Each row is a point on a landscape with many valleys, with its height.
From any point a ball rolls to the lowest of the 2 points nearest to it. It stops when none of these is lower. Distance is the straight distance between rows; heights are no part of it.
poga height 81.9: [-9, 21, 17, -32, -26, 14, 6, -32, 24, 36, 25, 5, 11, -14, 15, -1, 5, 14, 17, -33, -15, -6, -23, -6, 6, -44, -20]
Zegug height 66.0: [6, 25, -36, -27, -4, 19, 20, -28, 8, 50, 31, -4, 8, 43, -6, 15, 6, 3, 14, -17, 11, -18, -40, 12, 23, -40, -8]
tibob height 92.2: [15, 1, -12, -26, -18, 25, 9, -26, 11, 17, 16, 7, 13, 8, 12, -10, -7, 17, 16, -12, -11, 3, -30, 8, -16, -27, -18]
dile height 49.6: [27, -8, -7, -7, -1, 8, -14, -9, 6, -8, 2, 19, -4, -20, -2, 11, 6, 5, 1, -28, 2, -21, 10, 16, 11, -3, -2]
Buri height 83.1: [16, 9, -3, -16, -24, 17, 0, -18, 26, 28, 8, 11, 16, -1, 1, 3, 20, 12, 24, -42, -8, -20, -11, -3, 7, -34, -10]
bog height 71.0: [-12, 12, -30, -37, -1, -12, 19, -36, -19, 26, 2, 1, 0, 19, -10, 18, -8, 4, -13, 47, -3, -8, -8, 22, 11, -17, 16]
desu height 70.8: [6, 16, -1, 6, -4, -2, 5, -11, 13, -23, -5, -2, 5, -30, -14, 8, 22, -21, -28, -31, -20, 2, 0, 17, -10, 7, -27]
kune height 52.0: [-17, 20, 21, -10, 13, 5, -19, 5, -10, -38, 16, -13, 21, -4, 28, 9, -24, 13, -16, -36, -6, 16, 45, -15, 4, -7, -5]
nameb height 58.7: [7, -11, 15, -9, -5, 12, -25, 2, 2, -15, 4, -6, 14, -20, 27, 5, -23, 32, 13, -24, 6, -14, 26, -9, 14, -5, -6]
lise height 6.0: [24, -10, -9, 13, -7, 1, 9, 28, -5, 15, -14, 0, 1, 14, 0, -12, 13, 8, 29, -21, 16, 14, -32, -4, -4, 17, -7]
zim height 38.2: [16, 9, -14, 0, -6, 7, 15, 3, 4, 21, 2, 8, 12, -4, -13, -1, 14, 5, 6, -40, 0, 0, -39, 9, 11, -7, -31]
rozep height 18.8: [22, -18, -35, 1, -13, 2, -1, 17, 3, 16, -8, 4, 2, 15, -2, 2, 9, 15, 14, -15, 3, -2, -24, 2, 2, -7, -1]
rako height 40.9: [10, -33, -10, 6, -9, -7, -13, -2, 14, 3, -13, 0, -13, 4, 6, 17, -2, 8, 29, 24, 1, -20, 16, -11, -9, 34, 5]
lal height 48.3: [14, -25, -11, 7, -13, -5, -2, -9, 27, 6, 4, 15, -9, -1, -18, -1, 14, 2, 25, 21, -10, -18, 4, -2, -15, 21, -13]
Zez height 69.2: [-16, 14, 44, 3, 5, -15, 3, 10, -19, 7, -1, 5, -12, -14, 12, -31, -13, -15, -24, 2, 0, 21, -16, 2, -18, -6, 9]
muv height 61.3: [21, 16, 11, -12, -2, 15, 14, -15, -17, 19, 11, 10, 16, 11, 2, -6, -19, 6, 15, -37, 25, 8, -26, 9, 14, -30, -9]
rogeg height 41.3: [16, -5, -7, 15, 9, -9, -2, 26, -22, -13, -8, 9, -6, 4, -3, 2, 26, -11, -15, -32, -2, -2, 0, 19, -6, 11, 10]
kadup height 32.8: [18, -6, 15, 10, 7, -4, 3, 29, -16, -4, -19, -4, 1, -14, 6, -12, 10, -9, -3, -38, 11, 3, -20, 14, -13, 20, 4]
Zanaz height 64.3: [-4, 16, -37, 5, 9, -8, 24, 0, 18, 28, -1, -13, 9, 19, -41, 5, 13, 1, -28, 19, 5, 3, -40, 7, 0, -14, -16]
reg height 67.7: [10, 14, -21, 6, -9, 3, 13, -7, 26, -9, -16, -17, 6, -19, -15, -2, 31, -6, -15, -20, -6, -6, -14, 9, -6, 26, -17]
vore height 70.6: [9, 10, -9, -3, 4, 23, -9, 7, -9, 5, -5, 1, 10, 33, -6, -12, -27, 24, 11, -22, 31, 14, -3, -10, -5, -21, 3]
zif height 56.0: [-13, 19, 38, -12, 10, -10, -10, 15, -21, -17, 5, -1, 10, -24, 36, 21, -21, 11, -18, -27, -10, 7, 34, -1, -4, -22, 9]
Litub height 71.2: [-15, 9, 34, -15, -19, -12, -12, 7, -10, 24, 0, 0, 4, 1, 13, -11, -31, 34, 6, -13, 3, 17, -37, -7, -6, -26, -4]
bag height 79.3: [-3, 15, 19, -32, -15, 11, -1, -23, -12, 19, -1, 12, 2, -15, 15, -14, -29, 31, 4, -14, -4, 10, 0, 4, 6, -28, 2]
koz height 58.8: [-10, 11, -17, 17, 11, -7, 19, 2, 24, -19, -1, 6, -14, -1, -28, 10, 20, -39, -14, 52, -13, -13, 9, 3, 9, 0, -4]
Poda height 43.5: [11, -4, -1, 6, 2, 3, -4, 0, 9, -10, -11, 8, -10, -16, -7, 13, 13, -23, 3, 5, -14, -13, 28, 19, 1, 23, -12]
sodo height 57.8: [0, 5, -27, -12, -3, -2, 16, -15, -22, 33, 3, -3, 0, 44, -18, 6, -10, 9, -3, 11, 17, -8, -32, 16, 3, -29, 10]
Notur height 67.4: [7, -1, -29, 0, -13, 0, 12, -24, 45, -8, 5, -9, 9, 2, -23, -1, 27, -4, 0, 23, -20, 0, -17, -11, -11, 10, -20]
mizu height 60.6: [-22, 10, 44, -7, 7, -24, -2, 10, -30, -21, 7, 0, -8, -17, 26, 10, -26, -1, -19, -4, -25, 29, 19, -1, -24, -14, 11]
Miduf height 30.3: [11, -9, -15, 18, -8, -1, 15, 14, 13, -4, -19, -3, -3, -8, -1, -17, 34, -11, 7, 11, -2, -22, -6, 4, -1, 23, 18]
saz height 44.4: [24, -11, -15, -3, 4, -1, -13, 10, -2, -11, -3, 10, -10, -3, 6, 13, -1, 17, -5, -13, 7, -10, 28, -1, 1, 6, 11]
Rur height 35.5: [0, -18, -29, -13, 13, -16, 0, 7, -16, 5, 7, -8, 3, 4, -9, 14, -17, 29, -12, 37, 2, -2, 5, -13, 14, -20, 26]
gel height 39.7: [0, 8, -1, 19, 24, -8, -6, 39, -13, -27, -5, -21, -2, 14, 15, 3, 0, -3, -12, -37, 22, 18, 4, -15, -15, 18, -2]
niz height 28.1: [5, -27, -35, 0, -2, -2, -9, 12, 5, 8, 2, 1, 7, 13, 0, -3, -1, 20, 9, 23, 0, -1, -4, -10, -3, -9, 19]
sova height 72.4: [-12, -19, -32, 5, -17, -11, 5, -14, 26, 16, -2, 4, 0, 10, -24, 15, 13, 7, 12, 51, -23, -14, -12, -7, 0, -6, -10]
Tosu height 48.2: [5, -24, -6, 21, -3, -4, -6, -17, 29, 9, -6, 5, -7, -2, -25, 15, 18, -18, 34, 36, -1, -20, -3, -1, 16, 36, -31]
barem height 65.5: [7, 11, -22, 2, -14, 8, 8, -3, -3, 13, -12, 5, -6, 10, -26, -10, 4, -13, -6, 27, 4, 14, 9, 2, -4, -9, 20]
Lufop height 77.7: [-15, 11, 37, -2, -5, -17, 8, 4, -11, -12, -4, 8, -9, -45, 12, 5, -1, -22, -36, 14, -30, 10, -13, 11, -6, -2, -5]
susaf height 88.2: [2, 26, -35, -19, 4, 18, 22, -51, 11, 4, 21, -1, 5, 13, -16, 11, -2, 3, -12, -8, -5, -17, 4, 27, 21, -33, -17]
zenu height 87.3: [-7, -12, 2, 20, 6, 6, 3, -26, 10, -2, 6, 13, -15, 2, -27, -12, 7, -32, 13, 45, 3, -4, 17, -1, 16, 14, -5]
Zub height 30.0: [-2, -21, 15, 24, -8, 1, -1, -17, 22, -4, -12, -9, -13, -22, 2, -9, 34, -25, 15, 13, -1, -37, 6, 6, 9, 50, 4]
Lus height 74.3: [0, 5, 22, -3, -4, -14, 5, -7, 4, -25, -9, 3, -17, -44, 3, 12, 17, -29, -25, -8, -27, 10, -4, 10, -12, 18, -14]
kuri height 93.6: [8, -7, -13, -22, -27, 16, 3, -26, 18, 6, 2, 13, -1, 7, -1, -18, 1, -1, 18, 11, -14, 7, -14, 1, -20, -7, -18]
Zupak height 70.3: [1, -10, 10, 22, 4, 0, -11, 19, 1, -8, -5, -13, -3, -4, 5, -31, 16, -5, -2, -4, 11, 5, 12, -14, -12, 19, 27]
rop height 49.7: [-30, -14, -1, 13, 11, -25, 1, 28, 6, -5, -2, -1, -7, -6, -7, 10, 31, -23, 1, 59, -6, -34, 8, 3, 33, 6, 31]
dabi height 63.3: [13, -9, 13, 1, -18, -5, -6, 0, 4, 10, -12, -1, 3, -15, 6, -17, -2, 17, 18, -21, 9, -8, -5, -13, -24, 14, 4]
subud height 90.9: [10, 7, -22, -26, -11, 31, 9, -31, 2, 15, 19, 4, 9, 27, 11, -4, -7, 11, 25, -7, -1, -17, -12, 12, 13, -40, 1]
sed height 75.7: [-2, -16, 10, 14, 5, 8, -12, -13, 1, -15, 4, -4, -2, 4, -1, -22, -15, -3, 8, 25, 4, 22, 31, -22, -6, 20, 1]
mol height 47.9: [2, 0, 3, 4, 16, 7, -24, 5, -12, -28, 15, -2, 14, 5, 7, 5, -16, 12, -12, -20, 0, 13, 45, -11, 11, 12, 1]
bugof height 84.7: [3, -17, 0, 17, 15, 0, -7, 4, -6, -6, -4, 18, -16, 6, -18, 13, -6, -31, 18, 43, 3, -2, 22, 7, 21, 19, -7]
lopi height 50.6: [-4, 6, 1, 12, 8, 12, 3, 14, -17, -17, -1, 10, -30, 17, 1, 0, 12, -33, -8, -3, -11, 24, 14, 5, -18, -16, 18]
Nokad height 84.5: [6, 3, -10, -16, -29, 1, 2, -21, 32, 12, 10, 2, 17, -23, 4, 9, 19, 17, 10, -39, -18, -12, -18, 2, -10, -2, -30]
bitaz height 38.6: [19, 4, -14, -7, 8, -2, -17, 6, -7, -13, 2, 8, 0, 14, -6, 24, -6, 16, -3, -15, 12, -11, 21, 0, 22, -31, 24]
Nad height 51.3: [17, 0, -12, 13, 7, 7, 13, -3, -30, -6, 0, 2, 3, 11, -16, -7, -15, -6, -4, -17, 10, 10, -1, 14, -7, -16, 17]
Duni height 15.0: [-14, -7, 16, 20, 19, 0, -15, 25, -7, -41, 3, -15, -4, 9, 28, 4, 11, -13, -10, -7, -12, 6, 34, -9, -18, 24, 14]
liba height 70.4: [-11, -16, -21, 11, 25, -31, -9, 34, -7, -18, 1, -30, 11, 10, 4, 16, 0, 16, -31, 20, 6, -2, 15, -21, 2, 15, 28]
kuf height 53.2: [13, -12, -6, -5, -3, 24, -16, -19, 13, 0, 9, 4, 3, -9, 3, 9, -4, 18, 18, -21, 2, -33, 10, 2, 27, -29, 5]
Som height 64.2: [16, -5, -40, -3, -10, -5, 8, -7, 34, -3, -6, -10, 11, -7, -26, 20, 21, 14, -7, 2, -13, -16, -14, 3, -12, 12, -20]
nar height 77.6: [5, 2, 2, -23, 1, 18, -3, -27, -16, 9, 11, 7, -1, 7, 15, -17, -30, 19, 3, -10, 9, 20, 16, 3, 0, -10, 11]
litil height 95.2: [6, -6, -1, -14, -16, 21, 5, -37, 8, -5, -6, 17, -12, 5, 2, -15, -17, -9, 21, 32, -7, 10, 7, 5, -3, 9, -10]
pon height 40.7: [-28, 8, 46, 10, 4, -24, 8, 0, 17, -8, -17, -4, -21, -45, 22, 12, 24, -38, -14, 20, -17, -14, -6, 13, 2, 41, -7]
fibo height 70.0: [-2, -9, -39, -17, -17, 2, 10, -34, 34, 12, 10, 7, 6, 18, -25, 16, 14, 5, 6, 22, -27, -1, -10, -7, -1, -9, -23]
Zav height 66.1: [12, -6, 20, -9, -17, 5, -3, 9, -2, 21, 12, 9, 14, 14, 11, -1, -8, 16, 32, -37, 11, 8, -36, -9, -18, -12, -13]
ton height 68.7: [2, 12, 15, -3, -26, -2, 16, -1, 21, 22, -13, -8, 8, -35, -4, -8, 7, 8, -6, -22, -13, 3, -34, 0, -23, 7, -24]
monip height 66.4: [10, -15, 10, 0, -23, -2, 7, 1, 16, 27, -6, -1, 4, -18, 10, -8, 14, 8, 19, -29, -2, -6, -38, -2, -31, 14, -14]
zigas height 86.2: [7, -5, 1, -3, -22, -7, -6, -24, 25, 14, -5, -1, -4, -31, 0, 3, 23, 9, 4, -16, -20, -17, -3, 6, -12, 29, -20]
Bivap height 84.9: [7, -4, 4, -13, -17, 13, 6, -27, 16, 15, 4, 8, 8, -27, -6, 1, -13, 14, 11, -2, -17, -9, 13, 15, -3, -5, -31]
tidet height 75.6: [-5, -4, 21, -9, 3, 7, -5, -12, -23, -8, 5, 11, -2, -15, 12, -15, -24, 5, -10, 0, -1, 26, 16, -7, 1, -2, 11]
litop height 80.5: [-13, 17, 22, -7, -13, -10, 13, -19, 1, 0, -4, 6, 8, -47, -1, 9, -9, 2, -28, 5, -27, 1, -4, 14, 1, -2, -29]
kib height 73.2: [5, -3, 6, 7, -4, 2, -7, -1, -11, 2, 7, 5, -2, 10, 0, -40, -11, 5, 6, 2, 12, 23, 9, -22, -13, 7, 16]
tori height 68.8: [13, -5, -6, -8, -11, 8, -19, 8, 5, 0, 6, -2, 7, 24, 1, -11, -14, 31, 22, -35, 19, 12, -9, -26, -23, -10, -3]
dit height 58.2: [-17, 8, 35, 21, 8, -3, 1, 33, -4, -10, -14, -3, -14, -30, 27, -24, 16, -28, -13, -4, -6, -1, 2, -1, -24, 13, 15]
Vatid height 73.3: [-12, 17, 28, -16, -2, 3, 0, 1, -18, 18, 11, -4, 19, 23, 17, -19, -37, 33, 18, -25, 24, 30, -28, -17, 0, -9, -14]
Sonu height 64.5: [-24, 19, 45, 10, 18, -8, -2, 26, -14, -10, 10, -3, -9, -13, 23, -23, -6, -31, -16, 9, -11, 22, 8, -13, -25, -5, 15]
teze height 59.9: [0, 0, 36, -3, -13, -23, -4, 5, 0, 19, -16, -10, 3, -31, 18, -15, 1, 14, -9, -17, 1, -15, -13, 6, -19, 30, 8]
Zeso height 73.5: [-13, 17, 37, -10, 7, -20, 0, 25, -23, 11, -2, 9, -7, -20, 10, -11, -24, 9, -24, -23, -7, 15, -23, 20, -5, -20, -7]
lakur height 61.5: [12, -9, 21, -9, -5, 12, -17, -17, -3, -15, 7, 17, 7, -23, 11, 12, -29, 7, 18, -7, -8, -5, 28, 8, 24, -10, -19]
par height 74.8: [-21, -30, -8, -6, -10, -27, -5, -8, 4, 25, -5, 4, -9, 12, -26, 11, 0, 14, 12, 58, -14, -13, -3, -12, 7, -4, 11]
Numu height 72.1: [6, -1, -46, -21, -19, 15, 8, -24, 34, 29, 25, 0, 16, 19, -17, 29, 8, 21, 0, 6, -20, -17, -18, 1, -4, -30, -12]
Kegav height 7.2: [-1, 3, -17, -14, 11, 10, -1, -23, -13, -11, 6, -3, -9, 34, 7, -9, -21, -3, 1, 34, 12, 23, 27, 2, -1, 6, 24]
siti height 55.8: [15, 5, 19, -6, -13, 21, -14, -3, 11, 2, 11, 1, 20, -20, 21, -9, -5, 12, 18, -32, 3, -17, 5, -3, 21, -33, 6]
tosam height 80.6: [-13, 24, 25, -26, -24, 6, 8, -30, -5, 38, 8, 1, 5, -28, 16, -5, -21, 22, -9, -24, -5, -3, -27, 5, 12, -39, -7]
vib height 72.9: [7, 10, 5, -8, 19, 25, 3, 15, -15, 13, 14, 5, 18, 46, -2, 0, -27, 22, 29, -26, 42, 19, -19, -3, 23, -20, -17]
bev height 55.4: [5, -12, 24, -5, 3, -12, -10, 0, 5, 0, -25, -17, -12, -19, 32, -12, 1, 14, -2, -14, 5, -16, 11, 7, -19, 51, 10]
kime height 67.3: [-5, -6, -26, 4, 19, -21, -10, 38, -23, -16, -5, -18, 2, 21, -4, 18, -4, 16, -30, 6, 12, 8, -6, -10, 5, -16, 28]
Budin height 76.7: [-1, 23, 10, -2, 10, -5, -4, 14, -7, -22, 6, -14, 25, 15, 12, -21, -25, 21, -12, -40, 14, 30, 9, -27, -5, 2, -14]
lav height 55.3: [6, 15, 16, 5, -1, 1, 8, -3, -36, 2, -2, 10, 5, -12, 6, -3, -7, -2, -8, -35, -4, 17, 2, 15, -5, -23, 1]
Fulu height 60.0: [9, -14, -31, 0, -11, -23, 0, 11, 5, 14, -7, -4, 3, 1, -30, 9, 26, 7, -20, 16, -8, -21, -20, 10, 10, -5, 4]
niso height 81.5: [-2, -10, 25, 15, 11, -8, -6, -3, -6, -8, 4, 19, -10, -21, -3, -2, -12, -34, 20, 25, -7, 13, 19, -2, 9, 35, -20]
veg height 21.4: [-21, -33, -10, 32, 6, -9, -18, 12, 8, 0, -12, -7, -11, 0, -12, 22, 10, -8, 24, 50, 10, -22, 8, 3, 28, 33, 4]
Meku height 89.7: [12, 7, -31, -25, -5, 13, 10, -42, -5, 14, 14, 10, 7, 18, -12, 9, -14, 10, 9, 13, 8, -18, 11, 23, 13, -32, 11]
Denot height 68.3: [-10, 6, -29, -12, -2, -4, 14, -5, -15, 20, -18, 1, -5, 9, -20, 2, 1, -3, -21, 52, 1, 2, -10, 6, 12, -20, 24]
dudul height 43.2: [10, 20, -11, -2, 21, 2, -14, 5, -7, -25, 14, -7, 13, 21, 8, 3, -16, 23, -8, -34, 17, 2, 30, -14, 18, -24, 10]
lud height 64.8: [-9, 2, -25, -1, 6, 0, 24, -23, 2, 10, -6, 0, -12, 7, -36, 14, 2, -21, -20, 56, -11, -9, 2, 8, 8, -5, 2]
giguz height 86.6: [9, 9, -11, -10, -5, 25, 11, -30, 9, 9, 12, 14, 7, -6, -13, -8, -4, 9, -1, -20, -8, -12, 10, 22, 4, -29, -27]
vute height 33.4: [-1, -15, 8, 12, 17, 0, -19, 21, -4, -22, -7, 13, -8, 0, 5, 28, 12, -25, 12, 10, -10, -6, 42, 15, 4, 39, 2]
farep height 82.8: [-5, 9, 12, -4, -11, 5, 18, -27, 1, 0, 3, 16, 3, -28, -6, -8, -15, -8, 0, 22, -22, 10, 15, 20, 2, 12, -34]
Zivon height 60.8: [11, 13, -39, -13, -5, 10, 24, -25, 7, 33, 6, 0, 7, 32, -31, -4, 4, 1, -7, 8, 8, 3, -35, 14, -10, -14, -9]
diga height 40.1: [-26, 3, -14, 17, 31, -19, -7, 35, 0, -36, 11, -20, -14, 34, -1, 4, 12, -17, -30, 23, 0, 9, 18, -37, -7, -7, 23]
faz height 39.5: [-9, -12, -7, 34, 6, -12, 10, -11, 21, -7, -6, 0, -16, -11, -19, 7, 35, -36, 16, 26, -2, -28, 12, 7, 19, 43, -9]
rem height 55.7: [-8, -18, -18, 13, 2, -22, 3, 9, 7, 3, -7, 0, -9, -1, -22, 4, 24, -7, -17, 42, -9, -19, -2, 2, 19, 4, 26]
por height 74.9: [14, -1, -12, -10, 10, 15, -7, 23, -4, 20, 17, -1, 15, 47, -4, 13, -16, 25, 32, -17, 32, -7, -28, -12, 31, -32, 1]
Vesaz height 63.7: [10, 15, 32, -18, -8, 16, 2, 2, -1, 33, 25, 12, 25, 16, 8, -10, -12, 4, 42, -41, 17, 3, -32, -2, 12, -31, -17]
lilap height 51.1: [-13, -2, 20, 31, 14, 4, 1, 22, 2, -24, -7, 0, -26, -11, 18, -5, 31, -41, -1, 2, 4, -8, 21, -5, -27, 8, 17]
Fofuv height 29.1: [-19, -6, 2, 28, 26, 0, -19, 26, 4, -43, 12, -12, -10, 20, 11, 8, 12, -28, -10, 22, -6, 5, 41, -28, -9, 11, 19]
farav height 48.9: [8, -17, 5, 2, 8, -9, -13, 4, 8, -15, -20, -10, -14, -2, 25, 1, -1, 4, 19, 2, 10, -16, 32, -1, 1, 55, 8]
zame height 63.6: [-8, 2, 35, -5, -7, -24, -19, 18, -10, 9, -3, -18, 14, -18, 19, -16, -21, 33, -6, -24, 5, 12, -3, -15, -18, 17, 3]
rar height 66.9: [-9, 6, 22, 14, 5, -8, -13, 29, -1, -8, -3, -26, 10, -14, 23, -34, 1, 9, -9, -22, 13, 17, -5, -21, -18, 36, 7]
puvi height 73.4: [-12, -3, -37, -32, -5, -11, 16, -34, 8, 29, 9, -8, 4, 13, -22, 13, 2, 16, -21, 43, -9, -7, -21, 11, 3, -26, -8]
kinok height 68.9: [2, 1, 34, -10, -17, -5, -14, 30, -9, 15, -18, 2, 15, -4, 18, -13, -17, 27, 20, -36, 13, 5, -34, -3, -8, -1, -16]
keban height 21.7: [-1, 8, -28, -12, 20, 5, -8, 1, -20, -19, 5, -6, 2, 35, 3, 19, -24, 1, -23, 25, 14, 15, 27, -10, 8, -8, 21]
motot height 58.6: [2, 16, 32, 4, 2, -2, 11, -1, -20, 10, 4, 6, 8, -16, 8, -7, -12, 4, 6, -50, 12, 0, -23, 15, 16, -35, -18]
vagu height 61.4: [2, 17, 2, -3, -11, 21, 12, -11, 2, 2, -14, 10, -12, 1, -14, -30, -2, -19, -7, 4, 2, 11, -3, 16, -15, -4, -5]
Fela height 42.3: [-8, -12, -3, 22, 14, 8, -6, 22, -6, -21, -10, 5, -32, 7, -2, 16, 20, -30, -7, 17, -12, 0, 22, 2, -16, 4, 20]
sut height 51.2: [11, 3, -19, 15, 5, -3, 12, 5, 19, -14, -8, 3, -4, -8, -34, 16, 18, -23, -14, 17, -11, -14, 14, 12, -6, 11, -13]
veb height 21.6: [9, 2, 20, 15, 0, 5, 16, 31, -12, 2, -13, 9, 6, -6, -3, -7, 5, -8, 15, -32, 24, 12, -40, 13, 9, 18, -24]
dof height 76.8: [-11, -33, -4, -9, -9, -38, -12, 5, -2, 11, -11, -5, 3, -5, -16, 27, 4, 25, 0, 39, -6, -26, 4, -4, 6, 0, 21]
vemol height 75.0: [-9, 18, 19, -20, -4, 2, -14, -4, -6, -4, 7, -9, 19, 8, 25, -19, -36, 44, 2, -29, 12, 22, 7, -25, 7, -15, -6]
sipo height 65.6: [-2, 14, 19, 2, -17, 10, 15, 0, -3, 17, -19, 4, -5, -22, -4, -27, -10, -2, -9, -13, 3, 11, -29, 4, -16, -2, -16]
Kani height 21.3: [-6, 16, -13, 0, 12, 8, 1, -15, -20, -22, 3, -15, 0, 34, 8, -18, -26, 8, -5, 0, 12, 39, 19, -24, -12, 1, 12]
murer height 31.6: [10, 15, 23, -4, -6, 2, 25, 11, -7, 25, 6, 11, 13, -16, -3, 6, 2, 5, 11, -33, 11, 19, -44, 8, 15, 4, -36]
felet height 32.9: [-4, -24, -10, 20, 1, -7, -12, 16, 9, -13, -15, -11, -7, 6, -3, 7, 4, 0, 8, 38, 7, -21, 25, -18, 5, 23, 24]
von height 76.9: [5, -2, -22, 0, 16, 1, 1, 36, -26, 14, 0, -2, 12, 33, -17, 21, -12, 20, 5, -8, 30, 2, -30, 6, 29, -32, 1]
mabe height 30.2: [-14, 3, 25, 9, -6, -5, 5, -10, 26, -2, -16, -11, -5, -49, 9, -13, 23, -23, -17, 4, -11, -17, -10, 7, -5, 41, -9]
peg height 56.8: [-9, 21, 10, 15, 1, 14, 16, -1, -6, -11, -17, 10, -21, -1, 2, -32, 13, -33, -8, 5, -8, 24, 5, 0, -9, -11, 12]
Simik height 30.8: [5, -12, -23, 3, 14, 4, -2, 9, -18, -14, 0, 8, -4, 8, -7, 29, -14, -2, -11, 28, -1, 5, 26, 0, 14, -8, 18]
rolo height 20.6: [-10, -15, -10, 17, 20, -4, -15, 23, -11, -22, 6, 4, 0, 17, 3, 37, -5, -10, 2, 20, -4, 15, 42, -7, 13, 20, 6]
labuf height 29.9: [-16, 14, 11, 9, 20, -7, -15, 30, -10, -38, 0, -26, 7, 6, 27, 6, 2, -1, -24, -36, -8, 14, 17, -16, -33, 19, -4]
Lak height 78.5: [-11, -11, 29, 20, 11, -4, -11, 6, 3, -20, 6, 4, -7, -17, 15, -11, -9, -21, 12, 28, 2, 8, 30, -20, 5, 33, 10]
sek height 41.9: [-25, -13, -1, 22, 17, -6, -12, 30, 2, -22, 2, -10, -13, 12, 1, 8, 12, -24, -2, 52, 4, -15, 26, -15, 25, -1, 32]
disik height 54.7: [6, -4, -24, -5, 5, 0, 4, -15, -32, 9, 1, -4, -1, 31, -17, 5, -18, 9, -9, 6, 18, 3, 5, 9, -2, -24, 28]
galu height 56.3: [-11, -22, 23, 28, 19, 7, -6, 19, 4, -27, 7, 10, -21, -13, 31, 19, 29, -54, 16, 25, -19, -4, 20, 4, 1, 29, 6]
dumun height 63.5: [16, 25, -25, -31, -3, 21, 21, -42, 0, 29, 22, 1, 8, 28, -14, -1, 3, -2, 0, -17, 17, -5, -34, 26, -4, -17, -8]
gebo height 46.6: [6, 3, -4, 16, 14, 2, -1, 25, -26, -18, -3, -6, 3, 24, -12, -11, -7, -4, -10, -21, 16, 27, 1, -12, -11, -2, 11]
Sutot height 19.8: [2, 0, 9, 5, -11, 8, 3, 0, 17, -2, -23, -12, -9, -24, 18, -20, 34, -19, -4, -4, 6, -21, -8, 8, -2, 46, 15]
Tonen height 48.5: [-9, 3, -24, 20, 24, -8, -10, 6, 2, -43, 10, -19, -3, 29, -9, -12, -8, 0, -22, 14, 3, 17, 19, -30, -4, 4, 2]
teder height 63.8: [8, -9, -19, -3, 4, -12, -6, 22, -17, 1, -13, 5, -10, 13, -20, 13, 10, -1, -24, 7, 6, 0, -11, 10, 9, -21, 18]
naso height 49.4: [-28, -3, 41, 17, 13, 1, 4, 2, 2, -18, -4, 1, -25, -35, 33, 10, 28, -45, 7, 10, -20, -15, 14, 7, 2, 35, 7]

Where does a ball stop that starts at each point below?
subud: Som
por: Duni
Litub: Duni
von: Duni
bugof: veg
Buri: veg
kime: veg
bog: rolo
monip: veg

Call two points neighbours if one is among the 2 nearest of the other. Go from one point of each pair to the other, from neighbour to neighbour, staying as low as possible. Name the highest point that can't be avoided.
veb / rolo: Rur
Duni / Som: puvi
Kegav / rolo: Simik
Sutot / veg: lal
